A landscape with many peaks, sampled at points; each row gives a point and its height.
From any point a climber steps to the highest of the 2 points nearest to it. It stops when none of these is higher. Distance is the straight distance between rows; heights are no part of it.
K_230 height 206: [142 132 149 122  78 135 119 131 134 141  97 157 152 169 193 144 141 141
  84  93 124 123]
K_586 height 181: [126 105 190 151  99 169 152 194 101 121  60 154 132  90 190 151 102 133
 141 121 118 109]
K_541 height 141: [139 105 131 129 107  72 138 118  53 120 121 147 131 139 127 116 161 130
  92 154 138 114]
K_49 height 456: [ 84 147 129  93 130 109 140  98 170 120 169  58 134 170  93 102  92 160
 166 154 137 104]
K_581 height 370: [104 171 106 148 145 132 139  89 164 168 137  92  87  73 177 123 159 142
 200 179 110  81]
K_669 height 122: [140 111 144 115  80  70 113 123  61 145 142 142 151 177 190 130 159 152
  77 132 128  91]
K_810 height 377: [137 138  73 128 112 110 176  98 110 162 168  74 114  85 135 172 127 126
 185 107 146  69]
K_807 height 343: [128 160 119 161 133 119 135  63 142 168 126  89  81  82 155 102 176 130
 154 152 116 115]
K_374 height 309: [159 150 183 118 161 175 154 104 112 191  85 140  85 130 127 125 130 132
 132 149 144 121]
K_53 height 415: [113 113 134 158  72 130  92 103 166 112  86 140  96 178 144 110 161  94
  75 113  95 155]
K_652 height 137: [106 128 108 101 119 149 126 164 153 118 167 148 163 150 182 130 154 114
  95  60 103 123]
K_483 height 156: [152  94 130 141  77  63 131 120  74 129 118 139 145  96 162 142 127 137
 126 150 159 108]
K_170 height 583: [144 154 152 175 108 131 156  70 137 165  82  94  72  97 123 135 157  79
 151 111 159 160]
K_283 height 402: [ 87 125 151 123 130 122 130 107 136 108 130 104 119 156  95  70 115 107
 110 138  91 136]
K_919 height 430: [104 151 143 127 172 153 100 119 169 164 131 147 128 154 146  77 104 126
 121 141 111 178]
K_209 height 287: [151 142 146 118 192 200 107 150 152 122  98 117 100  86  31 122 107 145
 139 122 129 153]
K_376 height 436: [128 118 133 127 163 120 151 125 113 126 137 139 147 121 106 129  88 137
 109 165 110 116]
K_54 height 522: [122 141 119 156 119 157 149  98 201 131 134 154 167 122 102 130  59 120
  86  90 120 170]
K_657 height 173: [149 106  79 157 120 112 115 138 134 112 143 162 127  88 116 133 153 106
 104 106 130 181]
K_319 height 536: [129 171 100 147 169 112  90 109 142 138 142 122 113  36  63 103 109 131
  99 169 141 193]
K_48 height 300: [160 130 124 144 168 152 117 116 153 130  94 103 100 100  23 117 120 114
 172 120 125 134]
K_112 height 273: [122 125 161 165  94  84 119 175  33 102 100 154 173  98 177 145 151 125
  82 144 107 153]
K_688 height 435: [ 72 141 130 126 166 110 145  84 141 127 141 102 128 140 139  68 128 115
 158 144  84 131]
K_379 height 184: [136 128  85 157 146 108 128 128  82  88 130 163 127  66  91 137 134  92
 120 106 144 216]
K_957 height 601: [151 135 117 133 110 164 142 124 152 149 150 109  87 118 124 152 140  84
 167  75 176 150]
K_662 height 208: [127 116 174 143  92 125 127 168  85 139  61 160 125  75 199 140 112 118
 101 127 101 116]
K_349 height 482: [146 117 128 148 127 109 155  85 130 127 109 139 143 140  74 129  95 132
  91 136 110 115]
K_121 height 571: [128 129 112 153 125 154 167  99 166 118 138 138 138  91  36 125  76 114
  91  58 105 146]
K_546 height 579: [113 141 110 110 111 132 141 140 166 150 169 143 185 158 202 155  95 146
 112 135 121 110]
K_393 height 319: [129 141 132 132 189 131 166 114 107 120 120  84 114 116  31 123 111 121
 207 122 128 128]
K_721 height 80: [108 138 130 113  74  92 118  77 142 134 123  89  96 224 118 143 142 115
 104 141 140 114]
K_553 height 54: [ 93 113 145 121  83  88 129 137  99 131 146 122 163 205 197 149 122 122
 147 159 156 108]
K_922 height 126: [128 101 127 120 164 100 143 131  98  90  95 103 131 122 100 124 171 152
 196 101  86  86]
K_461 height 557: [104 148 131 112 136 150 156 131  82 172 185 115 108 127 138 149  85 111
 190 189 158  89]
K_852 height 403: [134 135  90 115 119  99 162  81 167 142 134  63 108 135 120 153 132 144
 169 139 147  70]
K_872 height 353: [158 139 170 127 157 202 152 141 132 153 116 138 105 122 114 143  95 139
 119 158 165 123]
K_131 height 529: [128 142 127 110 142 181  60 146 153 129 153 144 135 147  46 120  86 179
 114 147 169 176]
K_306 height 63: [107 125 139 113  62 114 139 143 145 108 148 110 149 227 183 157 138 103
 131 123 163 112]
K_559 height 303: [123 123 134 157 120 113 134 181  39  75 127 144 143 106 154 137 176 106
  74 137 117 156]
K_663 height 104: [130 108 108 123 196 130  88 146 118  88 113 140 137 158  62 101 132 141
 177 117 107 168]
K_467 height 395: [144 131 143 140 160 163 148 141 137 122 142 167 146 109  90 130  70 135
 114 155 166 159]
K_317 height 483: [116 138 109  89 155 126 137 102 199 136 148  81 140 171 102 113  93 159
 175 114 110  99]
K_197 height 140: [124  93 153 135 122 115 155 131  93 100  83 135 132 109 127 137 151 107
 145  96  88  98]
K_204 height 626: [172 137  87 117 162 101  80 126 159 132 153 136 142 108  73 113 105 166
 125 156 154 144]
K_249 height 473: [141 121 135  88 178 165 105 178 152 132 133 121 130 127 137 125 147 147
 150 137 114  97]
K_176 height 426: [150 132 102  85 157 164 107 145 174 164 151 119 101  97 177 141 147 164
 180 145 143  76]
K_366 height 532: [137 105 121 146 133 114 168 104 133 115 108 153 147  96  43 124  97 110
  96  81  84 132]
K_971 height 267: [178 106 140  97 140 140 120 145 104 122 108 153 111 149  96 141 151 163
  82  96  97  98]
K_501 height 662: [153 150 113 165  80 145 161 100 172 160 111 102  84 109 125 179 170  61
 153  99 181 136]
K_382 height 490: [ 92 126 112  93 125 145 139 175 138 126 171 122 161 108 168 118 107 128
  94 176  79  62]
K_877 height 311: [121 153 159 122 206 226 132 159 172 136 105 139 102  83  82 111 100 132
 126 101 120 170]
K_32 height 229: [169 121 109 125 100 125 143 140 123 145 132 171 167 141 153 144 116 171
  60  87 143 130]
K_839 height 157: [117 103 181 132 126 162 175 165  89 104  75 154 158 123 141 149 108 123
 135 112  94  89]
K_123 height 480: [100 139 127 134 130 174 115 140 176 107 167 140 147 132 101 107  92 126
 106  83 149 184]
K_970 height 358: [134 132  66 121 127  89 113 116 124 141 182 100 112  76 113 148 159 124
 167 104 148 106]
K_303 height 195: [123 135  76 127 154 112 154 160  82  88 148 171 166  82 105 169 107 124
 129  94 148 189]
K_887 height 333: [109 122 141 172 105 121 117 162  79  68 125 166 145 149 126 108 153  84
  71 124 126 183]
K_19 height 384: [113 158 161 118 177 173 121 118 129 150 112 152 118 148 135  93 129 116
 109 102  98 181]
K_524 height 45: [121 109 149 137  91  73 122 131  95 117 132 134 147 168 179 155 134 124
 202 154 175 130]
K_137 height 399: [118 145  99 116 129 155 109 128 162 165 148 110  90 107 179 134 142 116
 184 155 140  86]
K_869 height 560: [135 152 123 106 117 159 124 129 140 141 174 101 104 141 107 127 129 112
 155  99 156 137]
K_614 height 175: [156  91 122 126  82 101 134 172 124 130 106 142 151  97 178 169 132 146
 116 118 135  93]
K_293 height 578: [153 163  99 132 158 117  90 108 148 142 173 133 120  72  96 115 104 149
 117 168 155 170]
K_495 height 491: [128 145 133 150 125 166  93 125 184 132 141 123 148 137  47 113  79 133
 139 119 153 184]
K_742 height 515: [136 131 136  88 162 166 114 180 130 129 158 114 104 122 111 136 132 137
 137 107 148 121]
K_165 height 521: [121 143 158 191  89 122 147  72 144 150  72 120 102 127 142 133 138  63
 136 139 159 161]
K_222 height 528: [117 142 120 103 143 121 154 105 189 159 145 130 170 167 163 136  89 155
 146 140 125  97]
K_431 height 36: [141  97 126 142 123  86 108 130 125 116 117 138 155 159 153 125 122 151
 191 154 170 139]
K_480 height 149: [120 116 110 158 113 130 115 186 132  93 149 161 160 111 190 133 170 105
  58  74  89 149]
K_149 height 114: [132  94 106 126 181 103 107 117 113  94  93 123 126 161  75 114 160 153
 167 105  78 131]
K_511 height 485: [ 95 113 109 110 139 142 147 179 103 114 182 126 150 123 153 135  93 105
 139 191 113  73]
K_529 height 298: [163 110 137 108 147 109  98 125  79 145  70 150 129 145 137 120 175 184
  98 105  90 104]
K_208 height 530: [102 126  96  92 134 117 128 152 141 131 172 125 180 137 193 143 117 163
 109 133  78  72]
K_992 height 240: [133 109 178 155  70  97 105 166  80 116  83 151 136 103 199 123 158 129
  98 124 114 134]
K_447 height 346: [122 157 165 114 165 220 119 141 127 133 115 137 103 114 111 101 125 127
 102  86  99 163]
K_398 height 572: [191 134 106 109 164 152  61 153 141 127 149 146 135 135  62 124  99 186
 129 165 175 178]
K_815 height 428: [105 131 108 108 111 100 157  91 161 118 164  49  95 171 130 129 118 130
 194 168 165  87]
K_206 height 27: [108 102 108 166 133  54 121 116 102  90 104 135 165 133 124 124 126 111
 204 126 132 151]
K_496 height 344: [109 136  91 125 150 117 131 137  90 109 181  85  94  78  86 150 135  91
 193 119 156 128]
K_196 height 249: [189 107 112  94 129 144 103 142 126 135 136 154 140 145 114 143 138 176
  66  84 135 115]
K_475 height 70: [105 127 142  89  57 114 116 131 141 109 161 107 107 224 164 134 149 100
  98 132 153 139]
K_307 height 312: [125 135 158 129 118 125 160  89 138 157  83 103  86  97 154 124 159 129
 143 163 122  74]
K_260 height 461: [122 126 152 180  71 145 119  84 158 135  86 154  95 149 144 112 154  79
  91 146 139 162]
K_854 height 105: [136 139 153  91  91 100 134  96  97 168 121 120 110 158 184 143 146 143
 107 143 139  80]
K_766 height 336: [128  99 136 124 141  96 110 120 111 112  81 144 153 150 117  85 153 167
  88 133  55 106]
K_549 height 188: [146 112 126 134  58 108 115 114 172 134 103 148 127 117 196 144 134 129
 107 120 147 113]
K_233 height 514: [ 94 125 112 104 130 138 138 172  87 125 199 114 124 131 145 139  87 118
 160 223 163  85]
K_791 height 161: [130  89  99 163 108 117  84 181 147  87 146 143 130 115 143 108 187  99
  77  84 125 166]
K_429 height 334: [112 132 141 109 165 136 137 143  94 102 153  81 104  83  46 137 135 102
 205 118 145 125]
K_451 height 369: [127  89 136 175  74 108  96 131 108  98 100 162 145 191 123 110 168 105
  64 133 105 158]
K_267 height 484: [ 88 163 140 109 195 120  88 100 143 139 143 112 128 166 150  61 116 149
 146 148  95 154]
K_411 height 283: [150 159 175 124 137 156 147  89 122 178  58 116  66  73 170 125 152 134
 143 153 117  99]
K_543 height 209: [146 119  93 118 136 116 164 172  93  98 149 182 185 107 144 160  98 150
  79  90 141 149]
K_814 height 368: [101  98 147 117 136 119 119 125 144  92  97 131 150 176 122  84 139 133
  87 158  61 123]
K_383 height 91: [125 157 129 116  84  75 158  52 118 153 135  91  97 180 154 152 146 126
 100 142 153  86]

For each start below, name the point where the climber stops.
K_839 | K_501
K_374 | K_121
K_429 | K_546
K_581 | K_501
K_815 | K_546
K_854 | K_267
K_379 | K_267
K_53 | K_501

Two climbers start at each pair of points below. Name the first point that both come to, or write none.
K_206 / K_657 | K_32
K_48 / K_877 | none
K_766 / K_451 | none

Call two points neighbours if one is among the 2 nearest of the other. Go from one point of each pair to the other, from neighbour to neighbour, staying as high as possible. Name the lowest point that can't be avoided.
K_121 / K_546 | K_663
K_121 / K_501 | K_411
K_461 / K_546 | K_511
K_204 / K_121 | K_123
K_267 / K_461 | K_209
